A landscape with many valleys, sampled at points; each row gives a point and its height.
A ball rolls from a point to the lowest of its 2 nearest points, and stops where none of them is lower. Distance is the straight distance between rows; heights are no part of it.
puza: [  3  -2  -3  17  23  16  11 -22 -13 -24   6 -20 -32   2 -15 -24  20  -4
   3  36   0  -9 -17  10   6  -7  13 -33   8  15   1   6]  h=319
nimop: [  5 -21   9   1   9   7   8 -18 -24 -15   6 -17  -7  -5   0 -26  13  -5
 -12  11  13  -5  -6  11 -15 -16  -5 -15  14  27   8   3]  h=515
vapu: [ 34  16  -2  -4   1  -3  16 -12  13  -8  17 -12 -31  -4  21 -14  25 -16
  -5   1   9  10  -2  -8  15  -1  13  -1  17  14  18  12]  h=786
Zogup: [ -4  -6  -2  -8   7  28  15   2 -13  -2   0  -5 -22  -7 -21 -12  -3  19
  -2  -2  -4  -4   0  17  -1 -15   0  -4  18   2 -22   2]  h=432
gib: [ -2 -30   5  13  12  16  -5 -26 -23 -28 -12 -20  -9 -10  -5 -20  12  -6
  -5  16   2  -4  -7  16 -24  -5  11 -25  15  19  -2  -8]  h=494
rir: [  5  -2 -13  -2  -6  19  15 -12  -5   1  -3  -9 -23 -15 -10 -15  18  -3
   3  -3   8  -7 -14   8  15   1  16 -14  10   9   6  11]  h=408
Sira: [ 13  12  -1  -8 -13  -5   4  15   1  15   0  23  -8  -1  -9   7  15 -10
  -5 -32  -8   7  -5 -11  42  -5  -9  22  -7   0  -1  17]  h=628
sok: [ -4   0  11   8   5 -21  -8  -1  -1 -12   8 -14  19   8  18  -2  -9  -9
  -2   5   4   8  14  -6 -22 -16  -9  12   4  -5  20 -12]  h=444
Dugad: [ -3  -1  -1   6  -9 -19 -14   1  10   5 -14  -3  24  -1  14  11 -19  -2
   2  12   5   2   7  -9 -25  16   4  -3 -10 -17   8 -15]  h=744
tepi: [  3  -3  -6   4  16  15  20 -10 -14  -9   7 -11 -30  -5 -22 -23  24  -7
  -3  17   8 -14 -21   5  20 -16  10 -14  13  14   5  15]  h=368
lub: [-26   0 -15   8   5   9 -21   8   0 -15 -21 -10   6   0 -21  23 -16   2
  15  -2  10  -3  16 -10 -23   7  20   5  12 -32 -12 -14]  h=726
Fimu: [-13 -15  -3 -10   5  37  -3  -2 -16 -22 -10 -10 -17  -6 -27   3 -16  24
   3  -9 -10  -8  11  17 -16  -7  11  -4  23  -6 -34  -5]  h=452
pozo: [-30 -19   6  -9   0  -7 -11  18 -11  26   6  13  30  10  -8  14   1   0
 -11  -1  -4 -12 -13 -13  -4  14 -19  -9 -24  14 -15   2]  h=595
folon: [ -3  10 -12   1 -14  -1  -1   9   6  14  -7  20  -4  -3 -21   6  22 -17
   8 -19  -4  -6 -16 -11  39   4   3   6  -9  -7   5  16]  h=654
zozu: [ -3 -25  10  -5  -7 -12   3  10  -9  25  -2  11  24   7   4  -2  -2  -1
 -16   6   2 -12 -12 -11  -7   3 -21   5 -23  12   3  -3]  h=577
laput: [ 11   1  17  -4  11 -17  21  16  -1  20  12   7   2   6   2 -10   0  13
 -10  10 -13   5  -3   0   3 -25 -29  13  -7   4 -12   1]  h=315
Mudup: [ -1  11   0  15  31  -6  19   8  10 -10  11  -7 -24  16 -23 -19  20  -6
   8  44  -8 -11 -17   2  17 -21   4 -13  -2  -6  -5  11]  h=346
libe: [-27 -14  -7  -2   2 -11  -5  22  -7  32 -12  12  24   9 -18  23  -3  12
  -3   9  -1  -7  -7 -17  -7  12 -13  -4 -23  -9 -29  -4]  h=610
lirud: [-12   2  -9   4  11   7  -1   3  -7  -7  -6  -3 -13  -4 -24   3  10  -5
   7 -10  10  -4   5  -4  13 -23   2  26  19 -21   7  -2]  h=686
binaz: [ -3 -24   3   0   5  31  -5 -15 -20 -32 -16 -18 -15 -11 -14  -6  -5   7
  -1  -8  -1  -4  10  15 -24  -7  16  -4  27   3 -13  -9]  h=465
Kir: [ 17 -29   6  -8 -14  -4   1  -4 -13  22 -14   5  17  -8  11  -1  -6   5
 -13  -7  16 -10  -2  -5  -9  13 -10  15 -15   8  14 -14]  h=559
toron: [  9  -7   7  -7   7  -6  16  10 -10  14  -1   0  -4  -2  -5  -6   1  14
  -6  -6   4   2   5  -1   1 -23 -18  30   5  -6  -3  -6]  h=263
dop: [ -6  -4   5 -15  -5   0 -15  19 -16  10 -11   3  20   1  -1  25 -31  14
  -2 -29  13   6  13  -9 -20  16  -2  16  -9  -7 -15 -14]  h=645
pelat: [-19  -9   6   4  20  21  -2 -12 -11 -26   9 -14 -12   4  -4 -16  -6  14
   0  25 -18  -3   1  22 -22 -11  -1 -36  16  16 -24  -1]  h=206
kemak: [-15   7  11  -2  -1   3 -10  -7  -7 -17  18  -9   9   3  18  -7 -11  -9
  -4  -5  -1  12   4  14 -16  -8  -5 -16  13  19   8   3]  h=589
mubon: [ -2 -11  12   4  -9 -16   5  16   3  15   8  24  18  16  -8  -5  16 -14
 -10   1 -19 -10 -18 -12  21  -2 -24   4 -24  20   1  18]  h=399
rari: [-16 -17 -10   3 -12   3 -10 -11  -4   3  -9  -1  13  -7  -8  -3  14 -22
  -1  -1  16 -16 -15  -4   3  17  11 -11  -8   4  23   1]  h=301
vaf: [  5   8   6  12  -1 -19  13  19  15   3   9  21   2  13 -11  -9  23 -24
   1   7 -21  -7 -16 -13  26  -5 -12   1 -12  12   6  24]  h=442
Mafel: [  1  -4  -1 -12 -11  25  -8 -10  -2 -16 -13  -7  -7 -15  -1   6 -22  12
   3 -20  -3   8  11  19 -16  11  19 -13  12  -4 -16  -5]  h=127
sina: [ 45  14   7   1  -9 -21  10  -1  30  -5  18  14  -8   9  36  -5  16 -22
  -8   3  -8   6   9 -20  20   7  -2  26  -7  15  30  11]  h=497
bir: [ 18  25   1   3   4   7  -1 -19  11 -24   9 -14 -20  -7  31  -7 -11   2
   3   1  -7  28  16  17 -12  -8   9  -9  23   3   6  -2]  h=630
pag: [-27  -2   7   7  34   4   8  10 -13 -12  18  -9  -5  19 -20  -3   5   7
   1  14  -3  -6   8   5  -5 -41 -15  11  17  -5 -10  -2]  h=320
rele: [-45   0 -13   7  22  20 -16   5  -6 -17   2  -6  -2  11 -30  18  -9  12
  13  15  -3 -12   9   2 -11  -4   5  -8  17 -15 -24  -5]  h=83
Foru: [-10  22 -16   4 -18   0  -3  -9  24   4  -4   6   0  -9   9   1   0  -6
  14   1  -9   4  -8  11  11  19  20 -26  -9  -9   4   8]  h=144
gur: [ -2  -8   5   4  -3   1   0 -16   0  -7   0  -9   6  -6  13 -16  -1  -3
  -3  18   0   3  -7  17 -18   8   3 -35  -4  14   1  -2]  h=316
supor: [-13  13   9 -19 -11  13  -7   5  -5   7  13   4   6  -1   5   6 -24  12
  -8 -29  -1  14   3  16  -2   0 -11  -7   2  12 -13   4]  h=626
tener: [ 11 -34   8   7   4  18  -5 -21 -12 -32 -24 -22  -2 -15  -3  -7  -3   4
  -1   7  -8   0   3  19 -37   4  21 -17  14   4 -16 -15]  h=477
kapo: [ 11 -17   8  13  13 -23   9  -3   1  -3   1 -13  10   4   3 -21   6  -5
  -5  34   5  -8  -3  -3 -21 -13 -12  -3 -10  -3  11 -13]  h=391
Tedu: [ 12  19  -6  -3  -4  -7   8   6  14  21 -17   9  -2  -7   5  14 -23  26
   9  -3  -8  13  10   8   1   2  -1  12  -2 -26 -18 -11]  h=80
menis: [ -5   3 -21   4  -7   8 -11   0   4  -6 -25  -3  -3 -11 -15  18  -9   2
  12 -14  11   4  14  -3  -6   5  18  16  12 -35  -1 -12]  h=716
fogez: [  1 -10   1  -9 -18   4   3  -6   0  18  -7   4  12 -13   8  -5  -3   7
  -4  -5   5  -5  -9   9  -6  17   3 -16 -14  11  -4   0]  h=328
Kem: [-18   0   4  21  23  17  -8 -24 -14 -34  13 -16 -21   8  -6 -16   6  -3
   5  35 -11  -3  -9  18  -5  -9   4 -43  11  20  -2   3]  h=264
limal: [-16  15  -6  -4 -21  -4 -10   5  18  15  -2  13  18  -2   9  10 -14   1
   7  -4  -9   5  -7   7   4  19   3 -21 -19  -5  -4   4]  h=49
fulik: [  8  24   8   6  13 -11   7   2  10 -21  25  -6 -16  10   7 -12  11 -16
   3   7  -8   8   0   0  10 -23   0   2  15   5  15  15]  h=558
vizuf: [ -4 -12  -6   2  17  34  13 -11 -15 -22  -3 -13 -38  -4 -28 -20   8  14
   5  21  -6 -15  -3  20   2 -15  12 -11  22   1 -19   4]  h=405
vugik: [ 21   9  -4  11  27   2  21   0   9 -14   0 -20 -40   9 -10 -26  19   0
   9  46   1   0 -10   4   8 -15  18 -14   7 -19  -3   2]  h=402
Guf: [ -8  20   9 -14 -17  -3 -12  13   9  14  15  18  14   9   7  11 -15  -2
  -4 -28  -9  15   0   6  16   3 -15   1 -11   6  -4  10]  h=643
deto: [-32  -5   1   5  31  21  -5  -5 -17 -29  14 -13 -18  11 -20  -3  -5  12
   4  14  -6 -11   7  14  -8 -28  -4  -5  27   3 -12  -2]  h=353
vig: [-37  -8  -9   9  15  25 -23 -10 -12 -29  -4  -9  -7   1 -15  12  -9   1
  10   9  -6 -15   3   8 -18   7  14 -26  18  -2 -14  -6]  h=38
derim: [  3  15   3   7  -5 -14  -5   1  14 -10  16   6   2   6   8  -5   8 -27
   5  -3  -5   4  -1  -5  14  -7   0   4   4   3  26  12]  h=526
sunem: [  9 -13   7  12   7 -13   5 -16  -1  -5   7 -12   6   1   7 -27  13 -14
  -7  33   6  -4 -15   6 -14  -4  -3 -28  -9  12  13  -2]  h=356
buro: [ 25  18  10  12   9 -28  15  17  20  -7   9   7  -6  13   8  -5  11 -10
   4  10 -16  10  10 -15  13 -24 -13  32   0 -14  14   4]  h=536
muve: [-22  -2   0   5  11  -3  -6   4 -15 -12   5 -10   5   5 -14   5   0  -8
   2 -11  11  -4   6  -5  -7 -20  -5  17  14  -5  13  -4]  h=673
Zabe: [-25  -2  -9   5  16   2   0   7   6   2  -4   0   2   4 -21   5  -4   9
   7  20  -7  -7   0   4 -10  -8   0 -10   1 -17 -19  -5]  h=137
Tid: [ 37 -12  -4   0   3   6  29 -18   0   0  -4 -19 -26 -15   8 -30  26   3
  -4  23   9  -2 -13   3  -1   6  15 -22  -1  10   2   3]  h=748
ripof: [ 14  -8   9 -13 -21  -7 -16   1  -5  20  -6  15  27   5  26  16 -22   5
  -7 -22  10   3   4  -8   3  25 -12  24 -22   4  14 -12]  h=537
Kotib: [ 11  12  10  -3  -3  -6  -3 -11   7  -7   5  -8   4  -4  30  -5 -20   5
  -4   0  -2  20  15  18 -20  -1  -3  -7   8   5   4  -6]  h=608
gipa: [-19  -1  -2   2  -2  23 -14 -16  -6 -26  -2 -11  -7  -7   3   0 -15   0
   6   1 -10   5   4  18 -21   6  14 -30  16   4 -11  -2]  h=84
Vuva: [ -2  -3   3   1   9   6  17  -9   1  -4   6 -10  -7  -1   1 -22   1  13
  -3  30 -11   0 -10  22 -17  -4  -2 -40  -1  14 -20   2]  h=267
Gok: [ 24   3  -1  -3  -3  -6  16   1   7  12   1   5 -15  -9   2 -12  17  -6
  -2   0   4  -1  -7  -6  16  -6   0  12   1   0  12   6]  h=406
mubet: [-45  -3 -10   6  10  -4 -31  24 -16   2   2   5  23  17 -32  35   5 -12
   7 -12  15 -10   4 -28  -1   7   2   7  -3  -8  -6   0]  h=157
nebaz: [  9  21  -9  -6  -4  16  20   2  11   4   1  -2 -33  -9  -6 -10   0  16
   8   7 -13   7  -7  12  14  -3  16 -14  11  -5 -16   9]  h=416
vov: [-36   7 -11   0   7   4 -20  22  -1   5  -9   3  15   5 -20  32 -17   8
  11  -1   1   2  11 -12 -17  10   6  -3   0 -23 -26  -6]  h=736
lav: [  4  -3 -14   4  -1  -5  -4   1   0   3 -16   1  -1  -8 -11   5   7 -10
   7 -13  19  -2   8 -13   3  -6   3  30   9 -25  14 -10]  h=701
pav: [  0  -7 -14  16  -5 -10  -6 -17  10  -7 -11  -7   1 -10  -1 -11  16 -24
  10  19  10  -9  -7  -3   3   9  18 -13  -3  -9  27  -4]  h=261
navar: [  4 -10  -9   8  -7 -15  19  -1  13  24 -17   5   9  -8  -2 -10   6   6
   4  26  -4  -9 -15  -4   0  14   2 -13 -28 -13  -3  -3]  h=255
pedup: [ 36 -10  10 -11 -19  -7  -1 -20   6  17   3   7  15  -3  44  -6  -9   1
 -17  -2   9   2   6  -2   0  19 -10  16 -15  21  25  -8]  h=563
kala: [-26  -3   0   4  24  -2   5  14  -8   2   9   7   3  13 -30   6  13  -1
   1   5  -5 -11  -6  -6  12 -27 -16  13   3  -4 -10   9]  h=277
vere: [  9  25 -10   6   9   3  15   3  20  -6   0  -7 -30   0  -8  -9  10   2
  12  24  -7   3  -5   4  16 -12  17  -8  11 -21  -4   5]  h=363
gute: [ 28   2  10   2  -5 -25   6   6   9  13   5  14  10   7  23   3  -6   2
  -9   2  -8   4   7 -12   5  -8 -18  36 -12  -5  14  -8]  h=528
guvon: [ 21 -17  15 -16  -7  -6   4   1 -20  22  -7   7  17  -1  15   3 -22  21
 -16 -18  12   0   5   3 -15   7 -19  25  -7  14   0 -19]  h=573
Bul: [-33  13  -6 -12  -4  13 -25  12  -6  -4   8   4   8   6 -15  25 -14  -5
   3 -35   7   6   6   0   5   7   1  -2   0  -7  -4   1]  h=670
devu: [ 32   8  -7 -14 -15   4  15  -8   9  26 -13   8 -13 -19  14   3  -3  21
   1 -21   6   7   4   6  18  15   7  13  -4  -2  -2  -2]  h=254
Pupu: [-16 -10  -5  -3 -14  -3 -19   5  -5   7  -7   3  20  -3  -5   9   1 -19
  -1 -17  16  -5  -1 -12   1  12   3   7  -7  -4  19  -5]  h=335
Zedi: [ -2  -4  -4   2 -24 -13 -14   8  10  14  -7  19  21   3   1  12   8 -22
  -1 -14   1  -6  -8 -19  22  14  -3  16 -19  -6  19   1]  h=374
punov: [ 12   9  -8   5  13  -5  19  12  17  11 -12  -2 -15   0 -13  -9   5  14
  11  31  -5   3  -3   5   5 -13   3   5  -2 -29 -14  -6]  h=297
Lamaf: [-44  -9 -11  -1  14  17 -27  12 -21 -12   2  -5  11   3 -29  29  -5  -3
   8 -12  16 -16   6 -11 -14  10  11  -6   8  -5  -9  -3]  h=190
Mavig: [  8   2   1  -9 -13   3   7  -3   2  13   8   6  -1  -7   8  -7   2  -2
  -5 -11   3   3  -8   7  10   1  -4  -2  -1  13   5  12]  h=364
segov: [-29  17 -11  12   3 -14 -15  17  17  12  -7  11  17  11 -18  26  -5   2
  12   9 -11   4   3 -15   2   0  -4   3  -8 -29 -20  -4]  h=749
vulo: [ 39   3  12  -9 -20  -7   7  -6  13  13  16  15   6   6  39  -9   7  -8
 -16  -7   0   5   0  -9  23  13 -12  23 -14  28  22  12]  h=535
fetu: [ 37 -14   4  -7 -16   1  -1 -28   3   5  -8  -3   6 -15  39  -5  -7   7
 -11 -11  17   8  16  11 -16  23   5   8  -1  20  15 -11]  h=582
tulu: [ 12   2  15 -21  -9  11   0  -9 -10   2   5  -2   4  -6  19  -1 -25  17
 -12 -32   9  18  11  19 -14   2 -11   5   8  19  -2   1]  h=614
zotet: [  0  -9  -4  -6 -18  24 -17 -24  -5 -15  -9  -7  -2 -20  11  -3  -1 -11
   0 -30  18   8   5  15  -4  18  17 -10  14  12  13   2]  h=482
kulol: [-40  10 -15  -4  -2  18 -16   7   0   5   4  11   1   2 -27  21  -3   0
  10 -16  -4  -8  -6   4  15   9  10 -18  -1  -7 -12   7]  h=683
Febam: [-21   9  -5 -10 -19  -2 -16  15   3  25 -12  18  25   2   1  29 -19  10
   4 -21   0   4  -3  -3   5  33   3 -10 -28 -10 -21  -5]  h=142
dilir: [-23  13   5 -10 -11  -6 -27  19  -1   3  11  14  27  17  -1  24 -16 -12
   2 -34  -1  11   4  -8  10   9 -11   9 -15  -2   2   4]  h=658
zak: [ 38  16  -3   0  -7 -20  15   1  27  11   5   8 -12  -2  22  -2  12  -9
   2  10  -7   6  -2 -11  18   6   4  14  -8  -2  18   6]  h=453
maru: [ 27  -6   9 -14  -9  24   7 -19  -8 -11  -5 -12 -11 -21  17  -8 -16  21
 -10 -23   3  16  13  26 -19   1   3  -3  18  18 -10   0]  h=603
kisid: [ 42  11  -3  -3  -2  -4  28 -15  16   1  11 -19 -32  -4  22 -23  31  -4
  -3  20   7   5 -15  -9  11  12  16 -24  -2  16  10  11]  h=765
vofa: [ 15  18   7  13  -8 -22   4  19  24 -15  13  17   0  13   3  -7  22 -35
   8  -4 -19  -1  -3 -16  29   1  -3  10  -2  11  25  25]  h=488
bovem: [ 12   0  20   3   9 -17  11   0  -9 -12  24  -9   0   8  15 -18  13 -12
 -10  -4   5   4  10  -5  -4 -32 -15  20   9  13  28   3]  h=565
Satud: [ -5 -27 -12   9  10  15  15 -15  -9  -4 -18 -11  -9 -11 -26 -20  19   2
   3  24   9 -21 -16  10  -7   2  14 -22  -2  -2  -8  -2]  h=725
tudos: [ 35 -16   7  -9 -16  13   3 -28   3  -5 -21  -7   0 -23  22  -1 -12  18
  -3 -23   7   8  15  24 -22  23  18   1   6  13  -5  -9]  h=593
mir: [-20 -20 -18   5  -2  18   0  -7  -3  -1 -25  -5   1 -16 -25   0   5   7
   8   7   4 -21 -10   5 -10  16  24 -25  -4 -10 -14  -4]  h=717
Pako: [ 32   7  -1   7  -8 -25  -4   9   9  17 -13  26   8   8  16  18  -3  -3
  -5 -12 -14   9  13 -26  27   1 -18  49 -17 -17   7  -7]  h=566
vep: [ 25  23   7  -8 -15  -8  18  16  17  14   9  18 -15   5   8  -4  15  -6
   1 -15 -19   9 -12 -11  40   3  -4   9  -3  12  -1  25]  h=598
repem: [-25   0   4  18  21   1 -10 -18 -10 -26  22 -12  -3  11  -9  -8  12 -19
   0  21  -2  -9 -14  11   5 -13  -2 -28   8  26  15  10]  h=231
Duvod: [ 13  -9  15   6  16 -11  14  -9 -13 -13  20 -14  -6   3   6 -29  23 -14
 -14  11  12  -2  -7   0  -4 -25 -11  -2   9  20  23   6]  h=540
nulo: [-44   0 -10  -3   1  23 -14   0   2  -5   4   5   4  -2 -13  12 -11  11
   7  -1 -11 -13  -7  13  -9  19  11 -41   1  -2 -24   4]  h=696
tari: [-22  -8 -11  12   0 -12 -18   6   4  -3 -16  -6  21   0  -8  18  -9  -8
   9  16  11  -7   5 -13 -27  12  11  -1   0 -23   0 -11]  h=735
sipuz: [  3   8  -6   7 -11 -22  -3  11  13  15 -10  17  13   4  -4  12   5  -7
   3   0 -11   2  -1 -19  16  -1 -10  18 -14 -18   2   0]  h=419
fos: [ 20 -25  -4   5  10   4  26 -11  -6   3 -12 -12 -16 -12 -16 -27  21  -2
  -2  23  15 -11  -9   2  -3  -7   5  -4   1  -2   4  -4]  h=734
Div: [  2  18  -9   5   3 -11   8  16  16  18 -19  10  -6   3 -12  12  -2  14
   9  11  -9  11   5  -4  14 -14  -4  20  -3 -36 -21  -5]  h=207
fadi: [ 24  -4   1  -2 -18 -17 -13   5  -7  30 -18  26  26   8  22  25 -17  11
 -10  -9  -7  -2   0 -21  19  26 -16  33 -29 -11   4 -17]  h=502
nilag: [-30  -9   1  -5  13  -9 -18  36 -19  26   2   8  27  15 -14  36  -7  13
  -2  -5   2  -1   5 -27 -13  11 -17   7 -18  -5 -37  -5]  h=623
gomeg: [-12   1   0  18  27 -10  12  -7   0 -15  17  -4 -11  12 -23 -13  21 -19
   5  30  -2 -17 -22   1  18 -16  -1 -14   0  13  11  16]  h=290
vomez: [-27 -11 -13   3  -2  25   3  -8  -1  -3  -9  -3  -2 -12 -13  -5   1  17
   6  12 -13 -15 -13  19  -9  19  16 -46  -5   3 -23   4]  h=707
fiz: [-16  -6  -9   8   4 -13   7   8   7  18  -4  10  11   5 -20   0   9  -3
   4  24  -7 -12 -14  -7   4  -2  -6 -10 -17  -7  -8   5]  h=200
lor: [ -3 -18  -1  -7 -15  -5 -23  11 -18  13 -16   3  23  -1  -3  21  -7 -10
  -6 -24  29  -5   4 -28  -3  18  -1  28 -13 -11  15 -16]  h=366
Simir: [ 17   5  -8  -3 -19 -12  -7  -3  12  25 -20  15  12  -8  17  18 -16  13
   5 -12   2   3   5  -4   7  27   5  15 -17 -19   4 -12]  h=367
Galeg: [ -8  10  11   7  -4 -28 -11  13   4  -5  10   3  29  18  16  13 -14 -13
   2 -10  -4   9  17 -16  -9 -12 -18  29  -6  -6  17  -6]  h=469
tek: [ 16   2  -4 -17 -24  25   1 -18   2   6  -7   1  -7 -21  18  -4  -4   9
  -2 -28  11   7   4  18   6  23  11 -11   2  15   1   7]  h=462
gezu: [ -7   9  -5  -9   1  20  -5  -3  -4 -17  -1  -7 -14  -7  -4   3 -21  12
   4 -24   0  13  16  15 -10 -10   5   6  23 -11  -9  -3]  h=165
gipi: [-25  -8  -8  12  25  31  -8 -16 -20 -38  -2 -13 -34   6 -30  -4   2  10
  10  23  -4 -23   2  15   5 -17   9  -7  27  -1  -9   0]  h=378
Pone: [ 12   3  16  10  -1 -30   3  18  12  -3  12  14  20  17  12  -2   0 -14
  -4   4 -20   3   7 -16   6 -17 -24  24 -12   0  15   3]  h=498
sos: [ -7  16  11  12  16 -14   1   2  -2 -28  22 -11   2  13   7  -4   4 -15
   4  -7  -2   8  13  -1  -1 -37  -7  21  19  -2  24   2]  h=586
Mokin: [ 19 -13   1   3  -5 -11  -2 -12   4   1 -15  -7  10 -11  20  -1 -13   2
  -1   6  11   4  13   3 -27  10   5   8  -1  -9  13 -21]  h=754
Gez: [ 22  -3  -6  -7 -16  28  11 -23  -6  -7  -6 -12 -22 -22  10 -16  11   5
  -2 -14   7   5  -4  16   1  11  17 -25  13  19   0  10]  h=437
nuset: [-12 -15   8 -10   2   1  -6   1 -19  -3   6  -9  12  -2  -1   2 -10  -3
  -6 -17  16  -2   6   0 -19  -6  -7   7   7   9   9  -7]  h=664
bosi: [ -3   7   6   4   4  29  -5 -23 -12 -32   8 -14 -26  -4   7 -16  -4  10
   0   9 -15  11   1  23 -15  -6   8 -31  24  17 -14   2]  h=145
zoron: [ 26  26  -9 -10 -10  11  24  -7  19   4   9 -10 -32 -10  16 -11  10  11
   5   3  -6  12  -9   6  16   9  18 -24   7   7  -4  14]  h=463
lupu: [ 37   4 -10  -5 -16 -10   4 -13  19  23 -11  15  -3 -11  28   8   0   6
  -1 -10   4   1   9  -6  15  21   4  27 -15  -6  15  -9]  h=314
zez: [ 40  15  13  -6   8 -14  22   0  13 -10  23  -3 -25   2  27 -14  24 -12
 -10  -4   5  12   8 -15  14 -15   0  23  15  11  21  14]  h=803
sen: [ -9  -5  13 -20 -19   4 -19   6 -11  10   5   6  27   7  15   8 -20  -3
 -10 -31  16   5   3   1  -3  19  -9   6 -15  13   7  -5]  h=555
beli: [-38   1  -7 -12   6  36 -23   4 -22 -22   8  -4  -6  -1 -27  19 -14   5
   3 -30   3  -7  11   4 -10   2   8  -7  17  -1 -17  -3]  h=217
rovu: [  6  11  -1 -10   4   6   5   6  -2   3  -1   0 -11  -6  -6   4 -12  13
   0 -21   3  12  12   5   4 -19  -8  23  14 -16  -6  -5]  h=215
kemid: [-19  11 -15  14  -5  -6 -10  -5  15  -3  -3   3   5  -1  -8   5   6 -15
  13  13  -4  -9 -10  -1   6   9  16 -18  -5 -14  10   3]  h=213
Supa: [ 36  17  -3  -9  -2  -2  21  -5  16  20 -12   2 -16 -13  18   0 -16  31
   6  -1  -5  15  10  17   1   6   6  10   2 -10 -11  -9]  h=183
Nogi: [ 19 -10  -6   1 -19  -5  15 -13  10  19 -16  -1   7 -17  15 -13   3  14
   0  14  -1  -8 -10   9  -7  28   8 -22 -24   2   2  -4]  h=295
savi: [-31  -8   2   5  -1 -19 -22  25 -11   5   4  11  33  22 -15  22   5 -19
  -2  -9   0  -7  -1 -30   4   1 -16  16 -16   2   2   3]  h=198
duban: [-34  -7   3   3  14 -11  -9  13  -7   3  12   7  22  16 -21   9   9 -13
  -4   2  -3 -12  -7 -13   1 -11 -17   4  -5   9   0   5]  h=236
fik: [ 32  27  -2  -2   6  -6   7 -12  24  -8  10  -7 -25  -8  31  -3  -6   2
   6  -5   1  25  21   6  -1  -8   8  15  17 -10  12  -4]  h=611
fegug: [ -1  -9  18  -1   5 -11  13  14 -10  11  18  10   8  13  -5 -12  12  -4
 -15   2 -10  -7 -11  -6   8 -23 -28  11  -8  20   0  12]  h=360
salo: [ -9  -6  11  11  22 -21   7   9  -5 -10   8 -12  12  13   0  -8  -1  -1
  -2  19   1  -1   8  -5 -23 -30 -17  14   3  -9   5 -12]  h=420
ved: [-22   2  16 -11 -12  -3 -21   1  -4  -2  18   0  28   9  19  -1 -15 -15
  -8 -15   4   5   1   4  -8   6 -11 -12  -6  25  13   7]  h=572
dupov: [-17  -5  -2 -11   6   2 -18  34 -24  20 -12   6  19   4 -14  38 -24  24
   2 -18  11   4  11 -16 -22  22   0   6 -16  -9 -43 -11]  h=634
Piger: [-16  -7  10  -9   6  -3  -5  16 -15  10   0  -1  15   3  -8  13 -17  11
  -6 -12   6   1   8  -5 -17  -9 -14  14  -2  -4 -12 -10]  h=656
gos: [  3  -1  -4   2 -20 -23 -14  15  -1  28 -20  26  23  12   2  22  -6   2
  -5  -6 -14  -2  -6 -28  22  14 -17  21 -32 -14  -8  -5]  h=464
Lev: [ 28  30   2   4  12 -18  15   8  27  -6  10  -4 -24   4  14  -6   5  -2
   8  13  -6  16  10  -4  12 -19   5  20  13 -23  10   1]  h=575
Lipu: [ 45  11  12 -13 -17  -7  27   3  16  13  19  11 -14   4  26 -10  22  -5
 -14  -8  -4   5 -11 -16  30   9  -4  14  -6  27  14  25]  h=564

For each start below, name the point where the ball stops.
lav: Kir
ved: limal
guvon: limal
bovem: mubet
fulik: vig
zez: vig
Galeg: vig

Write out the way that a ball takes from each point below.
vov: lub, menis, lav, lirud, muve, nuset, Piger, dop, dupov, nilag, libe, pozo, zozu, Kir
bir: Kotib, kemak, ved, sen, ripof, fadi, gos, sipuz, Zedi, Pupu, rari, pav, kemid, Foru, limal
Dugad: tari, lub, menis, lav, lirud, muve, nuset, Piger, dop, dupov, nilag, libe, pozo, zozu, Kir
sos: fulik, derim, vofa, vaf, mubon, fegug, laput, toron, rovu, gezu, Mafel, gipa, vig
